Each row is a point on a landscape with many valleys, with its height.
A ball rolls from a point to the lowest of its 5 nearest points, and stops where none of them is lower. Distance is the straight distance between rows; heights are no part of it.
luki (h 29.5): 156 141 120 124 117 182 110 94 108 109 102 72 86 141 127 148 90 116 154 125 116 168 119 89 104 125 117 145 130 129 93 122 142 121 125 138
Gis (h 31.5): 142 162 133 162 111 148 116 125 183 146 69 119 121 117 106 125 98 71 114 106 120 113 142 93 122 152 83 158 153 120 125 164 88 127 105 155
tema (h 48.8): 117 113 144 117 134 151 139 132 108 78 155 120 113 142 154 110 118 114 156 130 119 159 95 110 133 127 147 101 129 93 103 135 149 136 146 103
gutiz (h 26.4): 128 155 121 149 143 102 111 118 144 173 118 103 118 129 122 156 141 107 108 134 117 120 138 133 85 91 142 132 128 159 130 117 119 114 131 160
dak (h 24.0): 136 135 106 154 129 123 121 104 169 197 74 94 147 127 125 174 115 109 116 118 108 102 159 84 76 101 146 137 110 168 119 121 122 113 100 156
kalak (h 27.0): 124 139 120 129 146 153 130 142 174 131 161 106 124 155 152 125 130 81 68 130 108 114 118 122 102 132 110 109 204 112 85 168 116 128 156 150
zutu (h 26.9): 137 146 106 108 155 156 138 146 135 147 157 88 137 148 200 154 145 126 77 132 74 138 136 98 100 108 129 75 139 127 115 150 134 103 157 106
lofas (h 37.8): 147 150 129 111 129 101 114 120 87 141 132 125 84 109 72 132 118 154 192 135 139 145 106 174 135 100 138 120 111 126 143 78 164 130 94 132
Suz (h 17.5): 149 149 118 145 154 128 74 93 132 113 122 61 80 143 117 145 94 94 170 165 101 151 85 164 113 97 99 152 167 99 74 127 165 140 164 166
Rig (h 45.7): 121 105 147 122 132 107 170 150 105 96 164 148 157 124 137 117 152 154 151 142 140 120 120 171 155 110 157 112 112 122 144 122 142 127 153 115
nug (h 61.2): 117 88 150 100 133 160 144 151 99 102 144 169 129 153 132 105 115 158 156 119 143 160 110 86 142 150 155 123 95 105 136 120 143 122 98 95
far (h 35.4): 134 142 163 164 94 160 110 105 170 95 101 114 106 124 133 125 95 71 104 110 126 141 119 120 122 168 54 171 164 100 109 167 104 140 132 144
noki (h 62.5): 131 124 147 106 123 120 146 145 94 120 122 160 101 110 87 118 124 145 155 106 147 144 135 124 154 154 128 132 115 122 156 112 124 152 80 117
Taza (h 36.2): 133 132 123 117 134 172 109 119 113 102 130 86 100 152 153 125 109 114 142 126 101 164 118 74 105 125 134 113 127 107 94 142 141 122 156 124
Buzal (h 34.6): 126 135 120 120 141 136 128 136 138 97 162 105 117 142 141 120 123 93 119 149 114 129 102 140 120 131 133 114 169 107 99 153 134 126 165 141
dova (h 29.4): 118 121 110 130 132 179 126 131 202 166 136 131 157 174 165 119 124 82 40 110 117 96 147 90 112 149 113 105 176 124 100 169 102 121 144 140
ker (h 22.9): 158 162 128 153 125 157 108 50 151 141 80 66 88 113 100 173 74 94 168 139 101 149 114 128 97 117 80 172 151 143 95 110 145 133 105 160
Bodom (h 35.1): 153 139 111 135 111 173 102 108 148 146 88 81 115 148 141 133 98 90 114 120 117 134 157 71 95 132 115 148 120 140 111 156 121 119 127 149
dira (h 71.3): 100 93 154 109 120 146 153 138 104 118 127 174 136 122 111 99 118 163 128 122 168 125 147 104 155 164 150 145 131 125 166 110 120 154 94 104
reron (h 57.3): 115 119 134 122 139 121 143 143 111 99 144 128 117 142 145 124 146 120 154 145 120 135 111 144 136 117 153 102 113 112 133 125 142 125 150 119
Faz (h 49.4): 137 172 105 147 154 87 98 135 139 133 155 134 129 131 136 159 168 128 96 142 102 120 105 174 106 93 120 114 175 121 89 124 113 107 169 153
Mov (h 42.9): 112 118 136 130 122 79 140 135 108 145 131 166 128 83 84 123 123 137 135 111 162 91 145 157 148 138 128 136 117 159 167 128 120 166 99 142
Dede (h 44.9): 112 107 122 100 140 153 150 150 122 146 146 152 144 141 175 132 165 177 120 119 123 158 127 91 142 123 157 85 57 142 167 118 124 111 121 80
Dab (h 32.0): 92 108 109 138 145 143 146 133 182 146 159 145 158 166 157 111 130 110 43 130 129 104 156 113 137 142 134 112 176 120 124 142 117 111 153 142
mosal (h 36.0): 118 115 140 126 138 122 141 156 88 106 182 147 186 121 158 160 183 155 136 130 105 134 108 162 172 92 157 89 85 138 148 105 135 110 131 83
tav (h 45.6): 84 87 128 126 125 130 156 150 126 143 173 175 170 135 164 122 157 172 95 128 147 130 141 103 163 138 165 98 87 144 198 110 127 112 118 79
nis (h 53.3): 98 102 124 125 126 127 140 141 121 154 134 167 132 128 153 127 157 147 105 122 125 135 138 106 131 141 158 99 85 163 175 119 105 118 120 104
Bekur (h 58.3): 146 121 146 112 114 108 143 129 103 100 130 143 103 94 93 106 101 140 180 120 161 128 114 155 166 146 115 149 132 93 141 123 139 169 98 135
Bagoz (h 20.7): 152 162 113 168 150 124 102 84 168 171 86 79 115 116 109 161 98 87 134 148 103 108 131 133 74 94 120 150 144 141 99 119 132 123 119 181
rogu (h 43.2): 104 103 130 119 129 120 154 142 148 101 160 123 157 142 127 100 113 110 101 146 155 111 120 139 155 158 121 149 186 108 119 145 132 144 166 146
nife (h 60.1): 114 107 144 110 129 142 140 127 108 106 137 143 106 129 124 109 120 138 145 129 148 148 111 120 137 155 138 124 113 116 149 123 115 139 114 118
Kuvo (h 51.8): 143 118 148 104 124 161 113 134 100 102 116 128 86 139 122 128 97 144 164 102 130 185 112 84 131 145 119 134 111 124 113 119 128 127 104 105
mazer (h 79.0): 99 112 149 113 103 147 162 153 95 99 118 188 142 116 86 87 115 185 156 123 160 131 146 109 167 179 120 171 141 114 171 108 142 153 69 88
Depun (h 26.0): 137 160 106 169 130 86 100 121 161 168 93 110 121 99 82 158 137 81 100 135 125 93 132 142 96 93 120 145 137 150 117 126 98 122 118 171
tum (h 51.1): 144 137 150 98 115 112 141 147 85 92 139 156 102 114 75 112 109 157 195 110 152 148 100 153 163 146 140 139 105 91 140 93 169 138 69 126
Zag (h 54.2): 151 131 150 102 133 102 128 138 90 92 152 128 96 117 108 123 117 132 200 142 142 132 98 179 147 105 140 122 115 89 116 109 163 137 136 139
kofu (h 22.5): 171 143 116 137 132 167 105 51 145 162 81 81 109 124 110 182 75 103 156 132 108 132 144 87 81 108 127 158 132 146 106 131 134 122 112 165
nop (h 31.6): 112 140 114 161 117 130 117 137 179 209 75 124 152 128 108 151 131 92 86 104 122 87 164 87 103 129 137 133 109 154 147 148 86 124 94 147
banuk (h 56.8): 94 99 136 126 129 139 158 131 130 112 146 153 138 140 141 109 124 132 110 139 149 128 136 112 140 149 152 124 125 118 138 132 120 134 132 121
sem (h 23.7): 124 141 125 154 135 86 110 119 102 156 128 107 120 129 127 162 158 144 135 137 108 137 115 167 101 79 148 122 111 159 145 96 123 98 126 129
kugop (h 36.6): 125 119 132 122 118 175 105 137 159 166 71 154 139 128 130 111 109 110 115 110 130 108 173 69 125 171 108 142 121 144 145 156 86 130 94 104
Situd (h 40.6): 92 100 121 122 130 129 168 141 149 111 175 141 156 153 153 116 143 128 77 138 132 119 136 120 141 147 149 112 158 124 138 133 124 121 158 123
Busov (h 20.8): 153 145 117 139 139 131 111 90 124 149 91 90 73 131 89 142 105 114 162 136 117 136 112 136 109 104 109 142 133 142 116 105 140 138 106 156
viru (h 84.0): 91 116 161 110 93 153 159 150 104 91 131 160 149 125 92 60 101 191 150 114 178 103 143 105 186 168 91 179 168 113 165 110 159 161 114 102
Mef (h 45.2): 120 132 114 138 130 121 122 124 128 181 115 130 112 117 125 153 149 141 116 100 128 131 147 111 94 109 162 115 78 172 172 106 116 116 88 112
Zadi (h 47.7): 136 136 154 130 102 130 129 103 125 84 108 128 91 105 110 110 101 111 137 104 141 140 113 134 151 169 86 161 155 98 124 133 123 145 114 124
Kopad (h 31.2): 151 134 138 143 91 187 90 120 175 150 72 124 139 136 156 116 97 95 111 105 118 127 153 62 119 157 83 169 138 132 107 181 99 117 116 115
Zel (h 54.1): 103 96 152 121 122 114 185 153 112 110 164 154 167 130 130 102 152 172 135 143 161 110 129 153 173 128 152 119 116 136 154 115 144 129 156 102
fim (h 49.5): 143 113 137 100 137 82 133 133 104 99 128 145 161 103 99 86 148 168 204 145 153 117 121 218 155 104 120 123 93 96 96 125 194 158 144 149
zez (h 53.0): 130 124 129 122 129 81 139 132 110 126 137 140 116 100 102 119 130 122 135 139 144 110 128 174 143 127 132 129 122 136 143 121 121 152 131 154
kuni (h 41.2): 112 123 122 135 122 92 126 140 112 168 111 166 112 98 107 147 161 145 129 100 147 121 153 131 126 121 154 122 86 187 177 118 101 130 89 120
muv (h 45.4): 112 139 115 150 138 101 121 139 163 149 154 147 146 122 133 134 160 103 78 139 126 102 140 150 108 124 133 123 143 157 122 129 102 120 142 154
monav (h 26.7): 134 155 122 142 168 119 104 120 121 116 137 84 93 144 145 142 119 99 151 153 88 133 96 155 99 94 120 97 161 94 93 125 158 120 171 138
Goz (h 49.6): 89 109 117 142 123 139 124 130 176 191 103 173 151 142 136 119 128 112 70 112 144 87 178 82 129 165 130 128 112 157 166 146 101 113 111 109
Zaf (h 4.3): 143 155 108 152 158 132 111 128 172 164 124 88 121 155 146 151 143 93 92 129 94 120 132 117 63 92 122 118 156 130 91 136 124 113 153 166
nuzo (h 37.6): 126 119 126 129 111 73 127 145 85 155 131 166 109 85 74 148 148 157 154 108 141 116 130 163 153 121 148 124 94 161 174 105 118 149 90 130
Sigo (h 38.9): 134 137 146 113 155 140 120 128 103 72 156 96 96 139 143 129 106 110 189 145 104 151 84 139 129 106 140 96 133 83 90 126 181 127 163 112
kava (h 31.4): 152 162 118 155 148 104 90 131 165 127 119 101 107 114 102 135 115 69 108 152 131 99 112 150 103 112 97 153 165 118 97 138 125 136 130 179
Ful (h 66.4): 95 88 151 108 126 163 164 145 109 95 148 173 145 145 134 88 119 161 141 140 169 150 130 92 156 150 152 127 122 98 142 118 145 139 115 96
fesa (h 28.6): 156 158 124 123 113 91 109 114 141 122 97 117 71 84 76 122 102 113 175 120 137 124 125 163 148 118 74 169 156 124 123 132 127 158 90 168
ruzo (h 26.8): 147 147 120 150 145 128 105 114 134 133 112 67 97 147 123 138 108 95 132 138 110 132 111 123 98 119 126 134 141 128 110 129 139 128 131 156
fogus (h 18.4): 118 131 145 149 107 165 124 113 150 129 88 146 126 120 124 105 102 87 109 109 127 127 152 100 137 175 95 164 150 121 133 159 95 130 105 129
suban (h 39.5): 134 120 120 130 116 58 131 126 115 124 147 154 163 89 107 124 161 155 147 151 146 95 123 206 142 122 127 116 104 145 136 119 133 146 153 132
vus (h 38.0): 137 123 116 134 127 75 142 134 139 107 154 146 196 122 122 100 163 169 134 159 137 98 126 191 146 130 122 126 137 129 104 122 144 138 180 132
tis (h 42.5): 151 142 144 111 114 126 111 118 97 127 119 110 59 121 70 138 96 132 197 123 138 161 101 147 144 130 120 145 128 113 130 94 154 144 84 131
gon (h 44.5): 131 125 119 121 135 159 117 129 137 132 119 104 114 143 150 130 118 102 117 118 122 148 133 84 109 139 140 133 118 134 124 148 114 125 126 136
zep (h 43.6): 106 118 122 112 138 141 144 144 130 138 159 128 139 149 177 134 152 144 103 124 107 145 131 110 130 125 144 87 94 139 152 132 128 102 145 103
Lan (h 55.1): 106 106 138 104 147 174 167 140 122 87 168 146 138 151 172 108 134 145 146 138 133 156 111 93 153 129 153 86 96 105 135 136 147 118 137 87
puzof (h 56.3): 101 104 164 124 113 167 178 141 103 67 151 136 142 142 126 102 111 135 150 126 178 141 108 116 169 157 129 134 139 85 117 135 153 152 140 98
kuron (h 45.3): 120 138 121 126 148 110 142 154 150 124 173 130 138 145 153 133 160 115 94 143 103 123 128 147 121 121 137 104 168 128 107 136 125 114 157 127
mifi (h 36.5): 139 123 136 120 103 165 101 118 129 133 75 127 100 128 129 112 97 112 132 95 124 165 144 73 123 158 103 153 123 140 125 143 101 124 91 109
memam (h 26.1): 146 128 106 130 130 89 114 127 109 99 152 159 210 101 122 130 206 184 136 144 113 106 116 221 169 117 127 102 107 117 110 112 141 128 168 121
sir (h 57.1): 144 135 135 106 138 140 121 131 99 141 112 131 84 135 86 131 105 155 164 104 134 166 135 102 125 137 138 123 96 148 148 88 131 135 79 118
pedur (h 33.7): 133 134 97 126 151 144 121 129 128 168 125 95 125 138 170 160 148 146 113 118 98 141 141 107 83 100 148 112 97 162 144 116 141 100 138 123
rin (h 23.0): 135 145 148 121 144 108 130 142 91 101 157 129 131 127 136 142 151 141 172 143 98 138 97 177 146 78 146 91 110 102 127 101 162 100 152 111
mal (h 32.6): 121 126 141 145 94 180 114 113 160 96 115 107 123 155 162 121 88 79 94 110 122 152 126 90 111 184 69 142 166 107 73 177 116 127 146 123
Kupa (h 35.2): 94 107 131 140 118 165 131 120 163 125 136 126 150 163 151 102 105 93 70 129 137 119 139 94 140 182 108 135 171 109 111 154 107 132 136 127
nav (h 36.1): 125 141 146 145 115 124 124 109 152 110 101 125 103 107 104 112 106 83 117 113 137 116 126 124 143 158 81 172 165 108 130 151 102 152 114 155
Manab (h 23.8): 154 163 117 156 132 112 101 99 164 139 82 88 84 99 74 145 106 82 158 136 122 113 129 145 120 100 73 171 150 127 123 122 117 147 106 175
kuzu (h 33.8): 160 134 94 119 131 184 103 115 126 139 110 68 114 159 191 147 103 117 100 137 92 142 145 69 76 107 141 110 138 117 101 156 149 105 145 135
Vot (h 36.4): 139 167 97 145 139 85 89 125 125 134 156 141 179 119 131 165 188 150 91 131 104 110 114 196 129 101 128 106 156 142 101 122 94 116 162 134
zif (h 20.3): 130 144 97 155 147 122 110 67 134 190 107 92 144 119 131 199 115 135 129 133 85 123 135 132 72 79 152 136 112 180 130 112 131 100 111 153
komo (h 33.0): 138 126 128 126 118 83 118 136 86 149 140 139 99 107 96 142 139 151 170 128 137 137 119 177 130 83 152 117 85 151 152 87 138 122 109 132
mevi (h 67.0): 136 102 151 96 134 143 123 171 94 122 118 179 108 130 113 111 115 177 160 108 141 180 132 72 144 168 144 132 83 135 155 109 137 119 45 96
siko (h 41.4): 150 148 112 139 141 75 102 133 141 124 134 127 120 100 102 118 127 98 128 162 142 96 117 179 119 125 110 145 146 124 111 139 115 146 148 171
kasaf (h 16.0): 126 128 132 122 132 126 135 124 116 138 122 124 100 130 120 126 132 117 127 120 138 134 135 115 122 140 143 130 104 139 147 116 111 135 112 126
roda (h 27.7): 151 158 102 150 123 74 90 122 111 118 153 147 185 99 117 155 198 168 126 140 105 106 123 206 145 103 128 103 121 129 123 113 119 118 163 128
guta (h 23.5): 144 141 116 154 130 129 106 131 189 173 113 80 136 135 122 147 128 82 84 122 113 106 143 108 79 108 128 129 138 128 100 143 107 126 132 170
sifa (h 18.5): 141 148 115 144 141 113 126 97 143 169 84 101 102 114 87 163 107 116 135 128 119 118 141 129 94 95 122 140 115 169 143 98 123 132 92 150
gude (h 43.7): 91 92 133 136 124 114 183 161 125 114 179 150 198 136 166 123 167 168 94 128 140 118 137 144 178 119 147 113 126 139 167 112 145 110 157 107
Niz (h 51.2): 83 95 124 142 108 101 162 141 120 137 153 170 177 119 121 104 144 172 94 128 158 102 157 150 162 143 144 124 125 163 183 110 120 136 141 128
damu (h 59.8): 124 110 151 115 120 119 154 131 120 88 141 127 141 114 110 88 107 136 158 144 166 114 109 172 173 148 125 147 158 103 127 138 142 170 154 138
Lutud (h 31.9): 129 146 122 146 116 167 112 137 205 182 101 121 150 154 138 119 108 68 79 114 126 102 153 76 111 161 110 135 150 129 108 173 83 128 127 145
moku (h 45.5): 113 129 123 131 132 133 124 128 149 170 99 135 128 132 125 122 128 104 98 118 140 113 148 107 117 132 142 130 108 152 147 135 101 123 110 140
luv (h 45.1): 129 136 122 126 140 89 132 140 110 110 155 129 132 119 139 129 154 133 131 157 122 118 115 177 131 114 137 115 135 120 117 127 133 121 157 137
fuve (h 25.2): 135 143 126 140 125 117 114 128 143 87 136 91 102 130 130 123 112 78 120 139 132 131 96 141 129 146 91 144 169 92 90 151 135 149 153 155
Nugav (h 22.4): 140 159 118 122 157 153 120 133 153 135 147 82 115 151 179 136 130 102 84 130 86 132 123 98 86 109 129 83 173 120 85 155 129 120 162 138
Furur (h 62.8): 76 101 146 125 115 130 170 167 121 112 144 147 185 149 122 81 128 178 115 124 175 92 138 129 177 128 143 130 139 126 168 92 158 142 171 116
Vataz (h 35.0): 108 120 120 132 126 150 134 134 182 183 124 142 142 153 156 125 136 101 63 112 132 94 152 86 106 143 134 112 133 136 125 159 97 120 126 137
Favad (h 71.6): 134 113 157 88 121 115 175 153 103 95 148 136 156 115 104 69 124 162 171 140 172 107 112 172 170 126 122 148 127 111 122 118 164 159 144 127
tazu (h 34.4): 177 127 88 114 107 193 100 128 145 153 87 97 122 161 191 138 101 117 103 125 110 125 158 49 93 120 140 141 122 129 108 170 125 95 129 122
pok (h 30.5): 124 134 137 119 126 156 106 125 126 82 131 74 110 142 161 134 101 73 113 126 97 156 99 104 109 155 94 115 173 86 69 166 153 139 172 128
Mig (h 43.8): 103 96 148 121 126 150 154 127 119 86 131 131 124 141 135 104 114 113 120 139 142 149 124 104 136 167 117 142 145 102 122 142 118 149 134 117
suv (h 46.0): 87 110 121 137 129 136 137 134 157 147 139 151 145 143 140 103 130 109 70 128 147 106 150 110 129 166 140 126 132 141 147 136 103 120 124 128
nelaf (h 56.7): 94 98 135 110 131 152 149 136 129 134 140 163 138 142 159 112 134 149 108 127 143 137 137 93 138 154 159 115 106 130 164 135 114 128 118 101
zila (h 34.0): 109 138 110 131 153 132 132 142 153 165 147 108 123 149 171 138 158 128 72 129 97 127 141 111 97 114 141 91 135 139 118 136 121 112 141 128
vak (h 57.2): 100 105 141 125 126 120 159 137 112 144 107 172 129 110 101 122 120 134 109 115 152 106 155 125 146 165 135 147 131 147 168 122 108 140 96 120
papem (h 29.6): 125 134 117 135 136 96 120 130 130 155 124 131 102 118 102 141 135 111 121 124 141 113 137 130 106 111 133 133 109 158 142 113 116 130 114 147
nad (h 65.0): 145 134 135 96 122 73 124 135 88 115 122 145 99 84 78 107 117 148 192 132 144 115 126 199 157 118 101 144 126 113 131 119 152 163 102 156
Pimu (h 61.6): 108 97 131 106 133 130 137 151 106 156 120 187 126 123 127 133 151 193 131 105 159 148 133 90 135 142 161 100 69 166 187 105 117 127 70 82
Revok (h 49.1): 134 143 112 155 133 51 103 136 107 147 118 155 120 73 74 140 133 127 142 129 150 85 142 187 126 107 100 149 108 158 142 129 120 149 117 164
tuzem (h 64.9): 128 119 161 110 109 144 152 146 93 97 126 161 108 119 106 111 110 147 175 102 155 162 113 109 152 171 128 141 121 97 137 115 134 140 81 101
kisuz (h 31.3): 190 118 96 115 97 169 103 115 163 164 62 105 132 141 166 160 83 112 108 125 120 113 180 47 92 124 137 158 114 143 120 164 118 96 105 123
toti (h 69.3): 124 137 144 122 125 128 142 128 114 115 96 168 100 105 87 116 115 138 143 96 138 117 149 119 148 171 115 160 147 123 172 131 114 152 79 118
barur (h 26.3): 132 155 108 150 156 118 112 121 135 168 136 84 135 149 166 173 154 132 95 128 78 139 131 140 78 78 147 104 132 149 113 118 121 91 139 124
ligav (h 29.9): 128 153 130 130 156 104 127 152 106 130 167 129 147 133 157 158 175 135 127 142 89 135 110 163 136 83 141 88 118 123 121 109 130 105 160 105
puza (h 34.3): 97 97 148 128 120 173 144 122 118 56 144 118 133 145 161 120 103 110 128 129 129 171 112 91 135 171 105 117 143 82 83 159 145 141 154 93
kital (h 52.0): 99 99 149 101 138 140 175 148 100 112 156 171 146 137 154 114 149 170 155 128 145 150 113 112 153 136 168 106 75 123 166 111 132 124 112 92
Tose (h 42.2): 120 107 143 110 120 101 151 147 92 134 145 167 127 106 102 131 151 168 163 123 147 130 123 155 142 123 164 114 96 133 176 103 138 133 100 119
Pov (h 38.6): 115 137 129 144 135 132 129 114 143 152 81 152 121 117 99 128 113 96 107 110 146 102 155 102 134 158 113 152 133 134 160 144 90 136 102 139
tetul (h 48.4): 127 108 145 109 118 85 164 139 100 112 156 154 147 105 112 112 143 150 153 139 154 109 118 182 148 117 153 123 102 124 147 119 139 140 139 134
zato (h 22.1): 131 130 119 131 126 88 143 141 111 113 182 160 186 116 142 140 183 160 123 151 109 115 126 191 166 109 137 112 129 132 126 118 123 108 177 115
Nid (h 33.1): 140 157 92 159 176 124 113 96 131 160 125 81 124 145 148 182 118 133 122 155 65 150 111 158 74 67 130 115 156 143 102 124 139 85 156 148
zur (h 50.3): 142 141 136 118 130 140 111 107 95 114 131 101 68 139 96 134 101 130 192 130 129 163 105 121 120 116 127 128 113 101 109 99 164 137 112 121
Fede (h 28.3): 163 137 143 122 101 167 105 92 121 112 76 95 79 131 105 131 90 136 159 97 115 175 128 85 112 139 93 172 128 130 109 124 140 119 97 120
Tuve (h 38.5): 98 105 135 116 131 153 150 127 139 80 159 114 143 146 151 98 116 99 109 136 134 126 117 119 152 161 127 121 174 95 107 152 135 141 161 116
tapi (h 47.3): 137 112 117 104 130 151 128 140 114 147 110 131 110 144 140 137 130 165 141 115 133 164 134 77 105 123 156 123 64 160 149 105 119 112 102 109
mefib (h 18.0): 148 120 133 117 97 186 98 122 115 110 89 96 99 140 163 133 89 114 124 103 111 174 129 81 111 146 94 154 130 119 84 162 140 116 144 107
roter (h 28.0): 172 121 139 119 90 176 95 112 145 143 55 114 108 126 153 126 82 121 125 89 123 149 165 51 119 155 94 165 139 147 109 166 118 93 103 109
silu (h 59.5): 109 108 129 127 126 85 159 142 117 120 158 153 158 113 120 114 146 141 112 146 157 107 134 155 151 132 135 134 125 143 147 117 120 149 149 130
bako (h 41.5): 137 131 137 123 142 125 112 121 113 106 130 93 97 145 124 128 116 113 155 138 114 148 102 127 113 117 138 119 129 109 117 119 140 133 144 135
libaz (h 28.8): 155 134 88 131 130 157 114 107 151 190 103 91 144 146 183 175 120 131 97 126 95 115 157 83 65 102 152 120 119 143 132 136 129 97 124 139
lazop (h 30.9): 136 150 110 149 138 89 95 130 92 134 149 117 155 124 132 173 181 159 145 149 91 143 106 192 146 65 145 101 109 132 131 105 132 101 146 106
vol (h 48.5): 149 128 126 110 129 61 122 129 116 99 141 131 141 96 107 107 140 141 171 161 155 107 120 206 142 121 115 133 117 114 112 133 149 155 162 162
kasi (h 35.3): 118 142 125 147 131 142 126 135 181 158 106 120 136 130 122 120 120 60 81 119 126 94 136 102 113 151 113 146 140 134 120 160 96 130 120 161
Kedo (h 22.3): 141 129 90 151 112 77 119 112 116 121 168 153 225 107 96 115 211 186 117 134 112 104 140 208 170 120 126 115 112 150 123 104 118 135 163 114
tolo (h 42.4): 139 142 134 119 131 92 126 115 124 112 123 131 108 101 96 115 106 107 150 131 152 119 122 154 153 140 98 157 142 117 134 132 117 163 118 155
vagas (h 52.9): 151 181 98 157 149 103 95 133 183 142 139 145 155 128 127 171 176 122 59 132 106 99 122 176 85 74 107 107 189 130 67 137 76 115 179 163
sasi (h 38.3): 148 138 175 150 73 157 109 99 168 109 63 146 99 117 133 111 94 102 136 85 126 152 143 98 107 174 54 170 162 120 109 167 105 121 115 115
toruf (h 23.6): 151 155 124 139 128 161 104 73 125 123 96 53 78 136 107 152 89 104 166 144 104 167 97 115 109 114 110 156 147 126 89 115 159 133 140 146
Beni (h 41.7): 151 130 126 111 146 77 120 126 104 93 148 140 149 116 126 116 158 157 179 166 134 107 117 214 139 103 130 110 110 99 107 117 163 128 177 140
ledu (h 39.8): 105 116 134 118 147 139 161 154 124 126 169 141 166 139 184 147 173 161 102 134 98 140 128 120 164 120 152 78 91 131 159 113 127 107 134 79
koni (h 30.1): 128 155 105 171 139 81 94 116 139 175 120 104 130 124 109 165 152 127 113 139 107 109 129 161 89 73 150 130 120 159 127 104 108 113 125 141
Neti (h 35.9): 155 119 104 112 124 149 119 126 141 182 80 118 129 130 145 139 115 139 112 117 138 119 169 61 99 123 147 134 89 162 147 131 108 108 99 112
muf (h 14.1): 140 141 112 135 141 130 129 88 116 165 105 92 105 134 117 162 118 146 148 134 115 147 129 126 86 88 151 126 107 177 137 78 145 112 110 128
Kito (h 62.4): 124 98 170 111 121 188 177 150 95 49 155 174 133 150 155 92 106 161 183 117 163 159 88 96 162 131 154 118 110 86 110 135 181 134 104 76
Mepub (h 46.1): 113 114 107 116 135 163 116 133 154 159 127 143 141 161 173 110 131 122 82 119 124 123 145 81 123 158 146 120 110 145 131 152 110 107 130 113
Revuk (h 41.3): 130 130 111 149 102 65 100 119 86 144 148 153 146 81 98 145 180 172 128 123 114 103 143 186 141 87 142 116 102 164 168 108 110 130 120 135
Fere (h 52.2): 127 121 153 107 138 143 146 134 101 81 151 125 111 143 141 115 128 121 177 129 130 143 83 131 143 108 148 105 118 89 118 118 151 128 140 105
gev (h 34.7): 110 112 123 130 112 84 165 150 122 113 167 153 205 135 136 112 177 170 100 145 138 97 134 176 167 125 145 117 138 145 135 110 134 117 175 123
kevi (h 38.8): 145 128 143 117 124 113 113 121 112 85 135 95 92 120 113 119 113 103 173 153 145 127 97 157 140 131 103 147 150 85 102 131 144 151 147 149
lerul (h 34.1): 113 130 112 130 148 124 144 135 167 155 156 127 126 153 165 132 141 103 60 130 113 117 138 123 101 132 130 107 153 137 112 156 111 116 146 137
fon (h 37.3): 106 115 150 134 99 158 144 112 132 101 101 160 140 126 116 95 102 120 113 117 144 123 145 99 147 180 83 181 175 106 142 136 112 145 107 107
fikun (h 31.0): 139 127 102 101 134 188 112 141 127 107 143 93 115 150 189 124 111 120 104 128 91 162 112 59 114 139 133 89 145 100 96 171 150 111 170 105
seke (h 68.9): 101 110 157 115 120 146 168 142 116 88 145 148 149 134 117 87 113 160 140 124 174 129 131 117 176 153 136 150 145 108 149 118 140 155 129 118
Dup (h 33.9): 124 115 131 129 113 88 148 135 98 119 168 164 174 99 134 133 179 169 141 134 132 115 122 185 163 113 151 110 98 147 164 108 127 120 146 106
Rova (h 34.2): 149 128 138 118 114 72 124 128 104 110 162 145 159 102 117 123 172 161 162 150 133 109 109 210 149 100 144 107 91 126 130 115 149 125 153 125
bezoz (h 50.0): 133 133 141 117 119 145 125 127 117 122 98 137 91 122 96 114 108 125 140 103 141 165 129 94 131 155 116 147 116 125 143 119 119 133 84 118

Where does a ball stop that starts at each point below?
Mov -> muf
nad -> muf
tazu -> muf
nug -> zato
Bekur -> muf
Ful -> fuve
seke -> fuve
nis -> Zaf
